Points, in no order, along strands that fork, close into loops and pass close to each other.
(in the rows, 128 means zero)
Two points are linked if the straight distance between their rows is under 168. Some points are linked to none.
j_639: [122  95 150 122 110 124 112 102 156 116  82 107 135 100 113 107 132 135
  48 116 134 140 141 125 162 139 172 135 133 125  95 138 143 132 113 149
 116 125  84 145 122 111 130]
j_807: [172 145 165 142  86 103  88 133 141 119 132 111 133 122 121 123 137 105
 133 120 147 125 151 160 137 102 110 181 127 134 120 133 164 113  54 140
  73  93 118 153 141 106 163]
j_506: [113 121 145 134  91 143  65 113 138 158 126 124 137  94 153  82 151 177
  67  87 161 136 168 148 151 121  81 119 182 158  95 143 142 132  84 109
 107  91 125 194 171  94 125]
j_96: [ 77 118 183 145 112 102 153 112 190 102 146 106 132 158  73 130 128 115
 135 166 136 123 154 101  88 158 135 149 119  70 144 172 143 107 180 105
 139 130  59 129 117 104  87]
j_188: [176 121  62  98 155 117 146 148  53 111 112 171 101 100 153  79 132 128
 108 111 118 114  92 191 128  84 128 106 155 156 124 109 130 157 127 123
 152 119 124 102 112 127 142]
j_76: [103 130 123 122 172  94 167 108  75  87  78 140 109 101 149 147  89  97
 108 133 123 138 116 117 140  99 160 134 120 117 194 136 132 155 112 177
 136 154 125 136 118 153 158]
j_975: [131 160  91  49 166 109 152 193 116 144 170 112 100 132 123 148  93 105
 169 127 138  93  46 120 112 168 136  90  96 143 153  88 111 171 196  82
  87 110 129 118 140 154 106]
j_578: [131 176 106 126 157 134 148 159 115 131 164  96 109 119 119 141 107 123
 169 198 128  85 143  65  63  94  98 125 105 114 198 113 149 167 237  90
  76 133 140 138 113 135 142]
j_134: [ 67 113 162 133  79 124 106  97 143 100  92 156 168 150 168 150 151 121
  96  81 126 161 164 194 143 150 174 128 159 143 104 189 132 124 107 174
 180  83 158  93 172 122 139]
j_849: [179 202 105 133 168  95 158 160  72 141 189 103  83 118 133 114  98 184
 163 125 143 116  81  80 130 174 155 127  95  97 136  72 114 123 169 122
 153 125 104 144 125 132 129]
j_101: [156  79  95 104 115 146 135 174 115 171  96 140 137 143  93 109 180 138
 144 119 127 107 133 144 146 132 136  82 156 154  74 128 124 163 164  49
 111 105 135  71 119  90 114]
j_319: [ 93 167 129 143 174 112 144 131 135 122 116 113 137 127 140 136 103  76
 160 187 123 135 158  94  76  76  98 129 126 123 201 114 170 181 171 103
  68 135 142 139 131 148 163]
j_713: [114 128  90 126 112 133  90 106 128 107 147 128 141 103 136  83 131 153
 106 150 133 102 148 155 129 120  92 110 165 115 139 141 152 120 180 133
 149 108  93 156 166  94 131]
j_410: [150 148 124 104 153 117 130 174 108 106 183 171 113 143 129 129 124 158
 153 104 121  82  38 146 125 159 108 141 132 113 101 133 100 110 134 136
 180 114 135 125 113 170  94]
j_464: [167 113 134  91 115 122 114 165  82 111 122 170 113 112 140 104 137 154
  89 123 119  93  78  90 161 180 140 135 149 129 106 158 117 137 143 102
 120  98 101 159 138 115 107]
j_766: [118 111 152 112 119 111 117 152 102  86  97 187 142 135 126 129 162  95
  99 135  85 117 104 108 137 174 174 122 176 122 116 180 144 151 153 117
 154 101 113 125 141 126 117]
j_62: [131 116 137 125 143 138 196 115 142 102 131  99  87 113 118 187  94 147
 134 132 164 126 100 148 138 121 135 164  59 104 150 131  89  97  88 191
 140 158 130 135  77 148 127]
j_941: [129 112 105 122 162  87  91 110  58 165 102 144 149 105 131 136 121 106
 156  99  92 124 144  57 156 133 112  82 138 145 139 147 151 157 133  86
 107 161 147 123 145 118 128]
j_39: [137 150 186 178  99 134 102 112 166 119 130 137 168 173 130 136 196 130
 151  63 129 142 158 202 121 151 121 154 135 137  46 176 132  84  43 157
 150 127 169 111 127 112 120]
j_663: [ 74 135 132 156  96 143  93  97 153  84 113 124 154 122 144 138 152 141
  97 110 139 130 176 224 121 100 125 128 174 123 122 165 158 121 117 183
 168  86 142 133 162 102 155]
j_114: [187 112 116  58 135 125 147 154 114 105 129 143  93 128 168 111  94 135
  76 112 118 137  30 138 123 127 157 140 127 131  98 121 143 136  88 142
 110 106 137 132  96 179  76]
j_564: [138 159 159 147 164 118 122 138 110  77 114 110 112 106 103 114 131 160
  91 102 127 120 100  97 126 118 133 134 139  94 105 138 153 135  88 132
 107 128 115 209  93 158 112]
j_917: [194 105 127  90 117 126 127 150  92 136 118 130  92  93 145  78 117 185
  50  89 152 108  72 119 170 137 152 151 132 134  80 128 127 141  88 140
 109 106 109 158 114 126 105]
j_531: [148 128 110 144 149 146 122 122 203 163 182  98 141 128 125 171 114  88
 187 177 112 121 133 135 104  86  93 150  63 133 121  93 120 101 145 142
 117 162 165  84  89 161 130]
j_335: [140 102 152 108  92 130  72 100 116 160 167 138 134 136 169 149  98 175
  92  95 122 125  96  96 145 123  90 173 142 147 121 135 107  93  34 185
 121 134 186 166 138 137 106]
j_662: [201 133  97 121 124 116 155 165  80 138 187 111  72 143 151 124  94 180
 136 169 118 110  75  58 111 125 151 153 111 101 156  92 120 126 167 133
 130 115 140 115 124 121 132]
j_698: [148 164 151 121 142 100 160 177 145  86 123 132  91 122 111 103 142  74
 143 127 153 122 103 208 102 110 134 151 136 124 126 114 152 151 117 106
 106  92  75 121 113 132 153]
j_505: [ 92 130 153 184 132 135 124 108  75 104 114 134 111 149 129 112 113 191
  98 101 133  95 143  96 168 131 121 152 161 101 193 160 105 129  83 172
 155 134 138 186 160 115 146]
j_41: [161 162  89 144 134 185 147 117 103 114 150 118  95  93 198 152 126 152
 150 195 124 138 150 101 103  73  82 119 105 145 189  90  97 102 149 132
 114 150 176 182  96 146 164]
j_353: [ 75 101 126 122 124 110 117 100  91 112  81 145 158 120 144 177 122  74
 117 134 118 137 190 116  92  66 134  83 146 152 182 195 183 174 146  97
 103 102 166 113 154 130 131]
j_246: [137 117 153 113  95 104 109 117 188 123 124 116 151 148 122 125 128  37
 112 136 108 165 139 151 117 135 168 137 111 140 104 137 178 127 133 124
 103 107  90  80 140 135 121]
j_37: [142 110 122 100 112 121 109  90 134 152 158  94 117 126 148 137  59 174
  94  97 152 122  73 142 139 114 118 177 104 119 127 102 123 114  58 226
 109 144 147 147 125 144 113]
j_158: [162 126 110  99 141 111 150 122  91 127  98 126 101  65 157 151  83 113
 135 136 141 129 107 115 173 101 142 144  92 148 170  87 125 155 105 136
  79 130 118 142 120 135 169]
j_913: [125  69 122 102 103 162 140 142 157 106 127 124 103 155 146 129 130 157
  64 173 108 144  85 121  93 111 153 131 157 120 130 122 132 143 154 148
 110 109 135 127 120 132 126]
j_530: [115 143 116 172 160 176 175 136 121  89 113 124 107 110 127 177 152 142
 163 168 134 136 153 131  99  74  95 112 120 120 170 114 106 124 121 119
 116 152 165 170  89 146 160]
j_348: [ 85 115 167  94 123 132 104 186 150 157 118 121 150 151  81 174 137 152
 133 101 124 114  79 111 167 201 155 128 164 123  78 113 121 176 140 121
  97 109 141 122 142 152 132]
j_577: [146 129 130 126 105 135 134  65 149 133 165  72 115 127 149 126  56 173
  91 153 149 127 128  95 113  88 104 196  92 103 168 112 125  84  94 227
 114 167 136 152 115 126 127]
j_156: [164 119 111 135 137 125  92 137 136 151 101 105 149  91  83 111 145 115
 105  90 112 125 132 142 177 130 159 117 134 140  50 103 157 150 123 125
 116 132 102 100 106 126 145]
j_149: [112 188 132 141 176  92 160 154 133 104 119 112 109 131 109  96 128  83
 178 144 144 145 126 161  74  96 109 124 141 118 165  83 168 167 134  83
  83 122  95 145 125 138 158]
j_656: [109 129 101  78 164 149 150 170 146 125 133 116 111 145 123 101 131 145
  85 117 121 151  58 118  91 184 157  77 140 129  87 104 120 162 173  94
  93 123 111 146 120 153  85]
j_739: [157 141 142 182 131 116 165  70  84 142 146 106 109 167 134  86  88 166
 141 125 142 142 169  45 133 123 114 165  75  95 183 135 100  70  80 135
 140 165 115 154 104 124  94]
j_381: [105 101 126 130 129 117 126 127  99 145  55 148 151 128 139 159 164  82
 167 127 109 154 173 121 115  90 150  71 150 167 145 134 171 192 123  55
  81 118 173  93 148 114 155]
j_460: [102 139 137 182 144  82  99 110  71 120  87 130 152 163 106 127 147 114
 137  79 106 140 177 121 109  97 155 108 164 109 140 162 177 155  95 137
 140 139 164 105 146 129 157]
j_409: [125 131 156  81  85 135 105  97 156 125 162 116 131 103 148 129 102 151
  83 175 168 123 146  52 113 158 106 126  87 131 168 153 109  74 148  98
  89 127  93 218 158 112  89]
j_490: [102 114 130 134 124 164 124 126 145 157  97 181 147  92 179 114 166 138
 136 116 155 147 153 170 186 173 108  96 133 173 102 133  78 121 124  80
 150 102 126 152 164 114 123]
j_329: [116 100 150  95  83 129  86  93 142 139 102  90 118  82 116  97 111 170
  22 113 153 134 149  85 138 119 131 117 161 140 122 145 155 129  97 129
  78 127  97 194 152  92 113]
j_268: [134 117 154 124 116 145 107 118 112  93  94 170 138  75 160 165 156 107
 121 139 117 130 144 119 154 113 114 122 128 158 135 155 112 117  91 104
 115 124 139 182 118 142 140]
j_225: [156 120 131 124 128 153  93 121 143 136 178 146 127 131 194 159 126 123
 132 155  84 144  94  98 113 109  85 153 123 146 119 124 111  84  80 164
 124 149 208 152 109 162 108]
j_54: [114  82 130  95  93 138 118 112 163 140 163 141 157 197 142 160 125 133
 140 105 133 117  95 203  96 102  99 146 128 144 102 146 118 112  99 166
 133 100 169  67 124 144  99]
j_248: [ 77 141 154 193 155 139 135  74 194 109 120 113 155 138 114  97 167 142
 120 100 135 141 166 181 137 150 123 130 111 109  80 148 109  84 109 157
 186 153  93 134 111 103 106]
j_560: [ 99 161 101 106 151 110 148 176 125 159 177  95 109 132  80 143 107 105
 190 171 131  81 124  97  77 151 115 109 129 107 184 112 132 165 252  97
 106 141 115 105 148  89 132]
j_863: [ 92 165  95 112 178 120 132 176  72 143  92 189 152 104 116  86 168 134
 148  95 131 108 113 171 140 164 129  75 192 163 114 107 111 194 172  86
 169 123 125 133 171 107 142]
j_44: [146 148 122  94 120 127 157  85  93 118 118  97  84  95 169  89  72 173
  83 131 180 143 129  94 125 126 127 125  92 120 188 113 121 116 120 142
  87 136  79 199 137 133 129]
j_924: [169 140  88 132 132 131  72 133 115 139 128 126 132  73 147  90 125 141
 106 112 100 118 107 149 188 133 128 138 158 140  86  82 139 135 124 162
 140 131 117 130 140 124 172]
j_249: [ 73 134 152 156 168  85 151 137  58 102  77 162 129 151 117 164 128 112
 140 100 117 128 125 119 131 117 163 134 157 111 178 157 129 172  95 159
 157 138 165 123 141 147 171]
j_444: [108  99 130 114 100 153 125 143 181 147 132 136 142 179 138 161 133 106
 135 115 103 153  89 187 127 128 147 142 147 151  92  97 118 147 113 170
 136 113 164  50 137 153 148]
j_327: [ 81 118 130 104 151 115 140 175  78 155  85 128 141 160  73 143 139 159
 137  78 143 106 101 114 140 169 140  90 178 123 106 146 126 198 143  91
  94 119 137 129 139 116 118]
j_585: [128 158 156 132  91 158 148 196 170 114  98 170 115 124  89 176 141  26
 158 126  94 134 114 189 148 133 191 141 140 157 107  94 125 167 135 137
 177 131 125  39 129 162 185]
j_976: [170 131 100 143 133 158 141  86 113 177 152 102 116 107 146 151 111 143
 168 133 147 168 163 113 120  80  71 128  62 151 147  93  91  76  52 124
  94 174 183 166  85 129 109]
j_657: [ 81  89 137 160 116 136 142 110 169 127 105 140 155 133 110 156 153 120
 156 158 134 137 181 160 141 131 144 123 129 115 137 152 114 113 145 117
 180 111 121  92 150  88 134]
j_78: [140 159 168 166 112 110  52 102 164 140 142 112 170 132 122 129 155 115
 151  91 129 132 171 155 146 130  95 160 121 128  86 138 149  84  43 145
 116 131 142 156 146 118 146]
j_446: [ 92 137 156 124 121 142  83 116 130 133 112 127 146 102 151 129 143 167
  87  60 167 127 129 182 171 138  95 132 153 158  88 141 115 128  54 165
 116 115 147 192 138 146 140]
j_901: [153 121 135 143 126 147 202 163 156 133 148 102  66 118  98 151 124 159
 147 115 176 117  96 196 142 137 135 170  89 113 110  98  81 111 110 153
 146 127 104  96  85 109 144]
j_176: [111 108 106  98 137 124 166 121 127 144 110 190 141 136 139 136 100  71
 140 107 135 141 104 182 173 160 143 118  92 158 130 127  75 119 122 147
 197 139 113  63 142 151 118]
j_45: [152 127 127 145 127 108 142 144 112 101 138 103 108 120  77 149 108 120
 136 151 134  84 135 132 103  56 130 167 133  91 158 136 170 143 138 154
 123 127 113 101  95 128 158]
j_340: [140 160 102 114 163 128 126 156 179 136 187 100 120 102  94 154  97  90
 174 149 115 104  89 137 113 121 125 124  84 119 116  78 138 127 185 121
 136 153 117  90  95 178 123]
j_693: [102 109 132 115 106 121  95 142 138 144 123 175 178 185 114 118 171 122
 143  97  98 123 130 164 121 163 149 102 180 137  60 164 141 136 151 116
 184  99 152  44 157 126  99]
j_744: [109 114  98 102 139 120 111 120 170 177 123  67 159 118  98 142 104  90
 146 150 119 150 153  67 138 157 133  91 106 131 124 106 147 143 190  95
  63 157 109 112 142 100 116]
j_666: [155 153 106 146 156 168 142 150 126  87 152 154 101 121 157  93 159 167
 111 120 126 127  83 174 115 136  98 129 145 123  86 121 102  98 116 150
 167 127 131 162  97 140 112]
j_14: [123 121 137 122 115 160  94 125 174 156 122 133 165 129 151 184 155  90
 173 124 130 150 144 179 144 104  85 114 105 176 105 115 114 103  68 121
  96 127 193 129 124 158 135]
j_218: [153 117 109 103 121 146 159 177 129 101 144 126  80 117 139 132 126 134
 112 198 100 118  79 104 104 119 162 143 145 114 158  93 130 155 194 133
 124 116 125 121 111 132 156]
j_351: [160 110 123  79 127 143 128 130 148 131 153 133 105 145 176  86 118 161
  66 121 112 166  57  91 106 178 146 109 113 138  79 111 113 110 128 116
 110 123 112 151 118 154  63]
j_445: [116 164 171 154 163 118 101 140  94 102  97 150 136 113 138 106 166 150
  96  57 130 116 106 146 168 155 132 131 151 128  78 156 127 136  56 143
 137 119 137 193 110 158 127]
j_540: [161 133  93 106 123 140  51 151 155 133 184 116 144 116 128 115 125 139
 119 133  84  91  73 133 134 128 106 132 159 127  77  93 160 128 152 156
 127 119 143 115 138 147 133]
j_942: [178 114 118 155  99 140 128  96  73 150 136 124 110 118 115 107 101 156
 128 128 145 116 179  55 110  61  79 128 119 150 186 135 128 112  91  81
  76 134 138 156 132 117 101]
j_542: [ 79 146 161 138  80 159 128 123 172 130  85 175 180 149 151 133 158  90
 110  62 133 165 157 211 175 181 179 125 143 173  56 155 109 140 109 155
 192  97 139  54 164 143 129]
j_294: [144 152  91 102 168  89 149 163  73 147 172 152 103 139 127 109  89 154
 154 108 133 109  56 131 136 169 138 131 120 120 144  96  85 127 156 155
 197 134 130 102 152 137 127]
j_140: [128 120 150 140 127  92  86  99  56 143  69 157 151  88 134 156 147 101
 167  76 122 125 184  97 152  99 113  95 140 170 147 158 167 173  80  71
  84 131 146 137 151 113 153]
j_144: [125 137  89 153 147 128 156  96 130 155 137  77 126 127  91  65 136 186
 112 118 166 132 167 122 128 157 145 100  98 104  98 106 111 113 194 113
 155 154  59 123 112  84 123]
j_652: [133 126 110 157 118 118 149  69 153 161 140  58 143 134  93  93 108 167
 148 138 180 140 209 111 134 112 101 127  77 104 141 105 122  88 146 108
 123 151  72 133 116  92 130]
j_392: [147 120 116 123 124 130 138 147 122 149 130 119 119 107 122 154 118 139
 171 128 169 107 124 145 155 112 104 132  87 139 152  99  99 131 107 105
  86 115 129 142 132 123 157]
j_143: [135 126 119 138 123 162 176 139 180 126 151 107  97 142 115  81 158 170
 110 154 163 146 124 157  86 148 137 119 107 109  97 103 103 113 178  99
 130 115  70 134 104 104 114]
j_100: [ 92 133 140 188 152 103 168 145  88 131  98 132 114 158  49  95 154 163
 141  85 166  85 154 175 134 113 142 132 154  96 140 155 120 154 121 131
 185 128 108 106 134  82 149]
j_626: [137  94  98  83 118 166 147 152 156 131 123 180 131 145 156 147 139  72
 152 154 103 133  99 152 148 138 132  95  94 173 129 111  80 125 156  89
 155 117 143  70 123 167 105]
j_972: [152 170 121 132 130 120 123  78  86 123 142  69 118 104 138  82  61 159
  91 148 126 135 168  11 105  86  95 135 136 108 179 115 174 123 155 140
  87 173 121 179 103 157 125]
j_611: [105 173 139 145 139 126 168 105  93 110 130 112 118 102 125 135 119 167
 151 163 154 110 163  62 142 172 145 133  91  91 196 118  91 121 186 113
 143 149  73 190 131 114 158]
j_688: [100 126 168 142 112 127  95  90 167 135 155 129 152 132 166 123 120 149
 127 157 138 153 163  63 136 179  99 142 105 118 151 143 102  71 113 100
 125 138 113 199 172 106  99]
j_570: [138 121  81 112 130  89 123  92 116 126 167 116 131 145 129  71  91 123
 124 166 123 115 138 115 107 118 108 138 130  98 157 139 150 101 192 151
 166 143  83  91 141  99 115]
j_333: [105 101 100 110 163  97 173 154  89 164 130 168 125 168 106 136 115 128
 174 124 142 125 100 145 124 137 134 112 121 132 158 115  79 137 157 124
 193 145 142  66 150 123 129]
j_226: [154 119 130 176 125 143 161  67  87 158 120 100 108 127 143 134 101 146
 134 127 133 169 183  90 157 102 102 161  87 131 171 121  90  81  32 162
 124 184 161 157  94 112 123]
j_371: [109 144 153 195 166 119 146 122 157 137 130 147 132 169 113  73 172 146
 150  98 116 139 125 159 123 170 140 141 142  99  77 128 109 103 109 146
 205 156 114  96 127  99 116]
j_897: [160 138  95 122 161  91  85  94  84 157 140  98 141  83 134 122  82 109
 131 132 100 130 147  42 133  95 102 121 112 128 140 118 174 138 141 124
  85 169 136 139 115 141 126]
j_368: [131 118 127 183 125 165 140 108 114 113 113 141 130 135 119 136 154 144
 158 150 138 134 191 109  86  60  76  94 135 132 166 149 128 109 107  68
 111 133 154 163 122 128 113]
j_801: [109 124 121  90 128 106 126 140 190 138 121  84 143 145  92 115 107  47
 115 150  97 156 119 114 117 172 166 118 142 124 110 112 177 159 190 116
  85 132  77  76 140 115 109]
j_456: [161 115 153 140  84 134 114  80 154 137 143 139 142 112 177 120 131 118
 133 163 144 152 194 121 164 136  86 170  94 143 149 146  95  45  71 117
 139 136 110 160 146  74 113]
j_499: [111 120 153 151 152 119 129 165  70 157 112 141 127 163  97 131 141 204
 151  88 139  96 105  64 165 182 131 123 149 101 121 141  97 153 105  97
 122 133 157 162 144 125 123]
j_854: [174 131 134 111 109 160 166 157 200 120 179 105  80 124 125 121 135 133
 142 150 160 123  90 172 103 143 122 146  70 130 102  94  97  92 143 109
 113 107  84 129  95 136 104]
j_84: [153  99  94  88 131 142 111 140 139 123 124 143 139 113 136 140 134  60
 122 172  65 126 116  82 128 128 147  86 114 154 120 130 141 138 193  86
 117 139 133  87 111 148 101]
j_428: [161 133 109 132 143 147 105 137 159 176 165 109 129 116 172 171  99 106
 160 169  97 141 113 105 129  84  93 167  94 144 139  81 126 127 101 166
  89 151 215 121 106 156 150]
j_330: [ 92  99 146 143 123 142 114 138  83 123 140 144 135 150 107 164 126 215
 114 117 126  72 111  65 161 162 131 143 145  92 152 163  85 126 134 149
 163 139 155 166 144 126 126]
j_441: [ 66  81 152 119 114 156 108 145 194 175 114 127 168 171 115 167 150 150
 140 130 120 153 122 111 143 180 142 103 149 133  94 114 111 149 144  99
 107 118 159 112 164 126 116]
j_916: [113 101 124 135 125 120 114  67 115 111 108 113 149 119 128 170 109  99
  98 120 132 139 175 138  97  45 116 127 109 130 155 178 159 107  85 172
 124 151 160 128  99 155 122]
j_273: [178  63 121 135  94 160 124 156 152 158 113 144 128 166 131 104 186 147
 128 154 109 143 141 126 120 110 134 115 148 142  76 124 126 120 122  71
 119 106 151  90 118  94 113]
j_741: [ 80 138 154 174 152 106 159 123 111 105 121 113 101 168  97  96 117 167
 105  88 149 105 117 153 138 138 149 162 143  82 159 144 112 139  97 191
 168 134 108 142 136 112 149]
j_998: [160 113  81 143 146 140 140 119  87 114 129 162 108 139 167  95 151 138
 122 131 104 149 119 159 107  90  99 112 153 132 127 132 120 107 107 136
 158 136 151 124 103 128 121]
j_475: [ 97 166 125 124 161 130 186 143 123  98 118 139  98  85 112 135 132 135
 147 149 163 124 118 147 125 154 151 109 101 116 167  96  87 140 178 114
 143 131  71 164 121 129 158]
j_203: [ 63  85 143  89  94 140  83 132 156 156 116 157 191 168 142 175 142 106
 132 137  82 139 128 103 147 187 150  98 177 143 104 169 138 147 177 113
 145 100 172  77 177 125  94]
j_970: [185 121 154 120  74 121  78 132 114 128 142 135 126 105 107 116 132 143
  96 130 144  99 155  85 117  78  87 152 136 149 129 149 143  96  68  92
  82 108 132 177 132 102 108]
j_164: [148 158 138 139 137 116 122 108  75  96 131  81  97 124  96  80  78 180
  67 105 129 110 115  36 111 106 120 136 148  92 157 139 174 128 106 144
  85 146 114 200 119 153  85]
j_10: [142 159 191 186 133 113 143 128 174 122 145 147 123 182 122 107 169 101
 167  79 110 142 107 189 116 178 143 178 128 116  56 143 123  90  58 167
 173 143 125  76 115 115 114]
j_979: [134 160 138 130 106 141 129 171 167  99 122 175 129 136 157 152 165  19
 174 174  81 138 127 195 111 114 143 142 153 160 148 117 138 140 142 134
 157 107 160  71 152 147 175]
j_310: [ 74 125 128 165 113 128  93 106 129 110 106 137 161 108 124  79 165 156
  87 110 136 117 184 174 144 135 132 107 189 115 106 177 165 137 151 125
 179  74 107 144 174  66 118]
j_454: [121 149 164 112  74 166 131 179 158 145  93 195 153 159 107 155 143  62
 147  89 117 126 117 180 191 181 175 135 139 167  64 121 106 165 123 126
 187 108 124  34 146 162 153]
j_349: [144 141 126 131 153 130 128 158 125 143 117 176 142 119 126 128 167 113
 200 114 145 108 127 168 156 145  97 103 114 148 107 123 103 127 117  64
 130 119 133 129 135 132 134]
j_195: [153 131 125 136  89 128 142  77 166 139 161  55 135 130 111 110  75 151
 123 172 171 123 183 102 107  65  92 182  90 104 165 105 146  87 139 163
 103 150  98 128 105 114 138]
j_247: [108 171 104  92 158 127 148 172 155 147 186 105 106 125  91 145 111 104
 175 155 124 110  85 110  87 185 142  94  98 116 140  85 112 133 237  96
 137 147 101 104 125 146 111]
j_32: [111  80 110 129 117 128 146  63  97 113  83 119 121 115 148 136  93 100
  80 152 132 157 194 109  88  25 119 105 134 139 197 169 179 143 127 129
 102 133 137 120 117 136 121]
j_459: [111 140  98 116 143 115 155 122 144 159 106  83 123 112 127  98 115 113
 147 165 136 178 160  97 134 148 149  94 118 131 154  64 132 163 190  85
  78 140  79 124 145  94 164]
j_160: [147 118 151 135  76 117 127 126 134  90 102 127 143 137 121 187 149  68
 125 108 125 144 159 197 117  93 178 164 117 141 119 174 153 125  91 178
 125 114 161  69 108 140 172]
j_740: [166  96 130 168 113 154 157 135 151 157 133 121 108 158 130  86 163 180
 128 141 149 153 147 123 125 136 121 137 116 122  97 112  92  99 103  95
 119 122 114 135 121  84 119]
j_914: [122 141 124 135 116 142 127 126 163  73 114 143 139 110 154 150 159  49
 134 203  93 139 167 172  88  67 127 133 151 135 158 138 167 130 166 138
 138 113 142 108 113 138 164]
j_843: [119 126 138 149 132  85  87 116  82 156  97 160 162 175 136 101 168 124
 144  60 112 152 158 147 134 144 147  98 171 134  83 166 159 140  85 110
 157 119 168  86 156 125 123]
j_260: [ 95  88 120 106 137 150 133 161 145 124 117 132 133 169 131 156 138 142
  95 126  84 151  70 134  98 116 164 113 177 127  99 104 131 169 136 153
 127 124 173  91 114 169 137]
j_305: [137 151 142 158 139 108 172  98 106 133 152 102 107 160 154 105 103 160
 150 172 132 151 150  37 122 168 143 157  83  81 180 109  97  90 158 130
 158 162  98 142 117 121 137]
j_472: [174  94  81  74 124 162 116 127 163 147 139  90 123  89 132 155 104 111
 100 167  91 133 102  79 132  99 155  96  80 153 107  81 130 129 176 121
  96 155 142 104  89 166 109]
j_861: [130 129 159 152 105 129 153 151 155  78 127 119  98 118  93 178 146  94
 134 148 128 107 129 203 116  95 152 185 140 108 133 142 141 126 119 193
 158 126 120  79  93 120 182]
j_344: [142 161 160 122 122  94 128 118 158  77 119 122 126 123 140 111 125  60
 111 127 132 149 122 181 114 128 143 166 122 122 122 144 169 113  93 160
 109 107  79 138 121 146 140]
j_661: [109 131 123 131 151  65 117 137  97 129 146 124 138 150  76 133 102  93
 149 133 119  85 124 114 111 122 127 143 140  95 160 161 162 146 165 149
 146 135 114  89 147 116 135]
j_621: [ 73  99 143 130 106 119  73 123 121 113 115 144 175 142 113 163 152 129
  96 129  84 119 144  97 129 154 158 114 190 110 122 186 163 150 162 142
 149 114 153 125 161 114 126]
j_18: [145 143  81 104 170 137 122 194 107 129 150 122 114 145 107 107 154 147
 135 134  82 122  68  95  85 147 136  80 173 119  96  95 144 166 185  78
 110 126 150 125 109 132 106]
j_424: [108 149 126 106 155 148 177 145 133 104 152 134 100  92 119 197 107 143
 157 141 168  97  88 148 131 154 137 117  63 113 156 118  66 108 169 138
 162 142 111 150 103 172 131]
j_186: [115 172 123 131 156 143 111 120 159  85 116 152 147  69 125 106 145  93
 112 143  92 133 118 122 152 175 142 100 132 120  98 117 134 119 173 117
 157 144  71 167 113 158 120]
j_2: [122  95 121 134  93 112 110  78 119 146 136 137 155 166 149 137 120 102
 138  98 149 149 164 189 101  79  91 131 113 140 139 177 146  97  63 144
 131 104 163 101 135 120  96]
j_651: [112 171 107 120 156 114 135 123  85 111 132  96 127 115  95 109 105 139
 142 118 153 101 135  81 100 145  99  92 127 115 166 135 152 151 168  81
  65 134  81 189 144 112 104]
j_649: [138  98 152 126  86 148 109  93 158 137 114 183 159 111 190 132 148  99
 126 122 128 147 161 161 192 171 108 139 113 170 101 169  90  71  83 119
 173 108 122 126 154 108 103]

A tip is a point with one link. Name the tips that can be reached along the links from each point below, in the order of the rows.
j_45 | j_160, j_914
j_444 | j_188, j_540, j_472
j_392 | j_409, j_100, j_18

A fork is a point with three links, a tip a point with one. Leave the first point through the second and follow the links. Name the first fork or tip that comes.
j_446, j_445 | j_294
j_45, j_661 | j_914
j_693, j_843 | j_409
j_144, j_652 | j_247
j_340, j_531 | j_143
j_490, j_349 | j_203
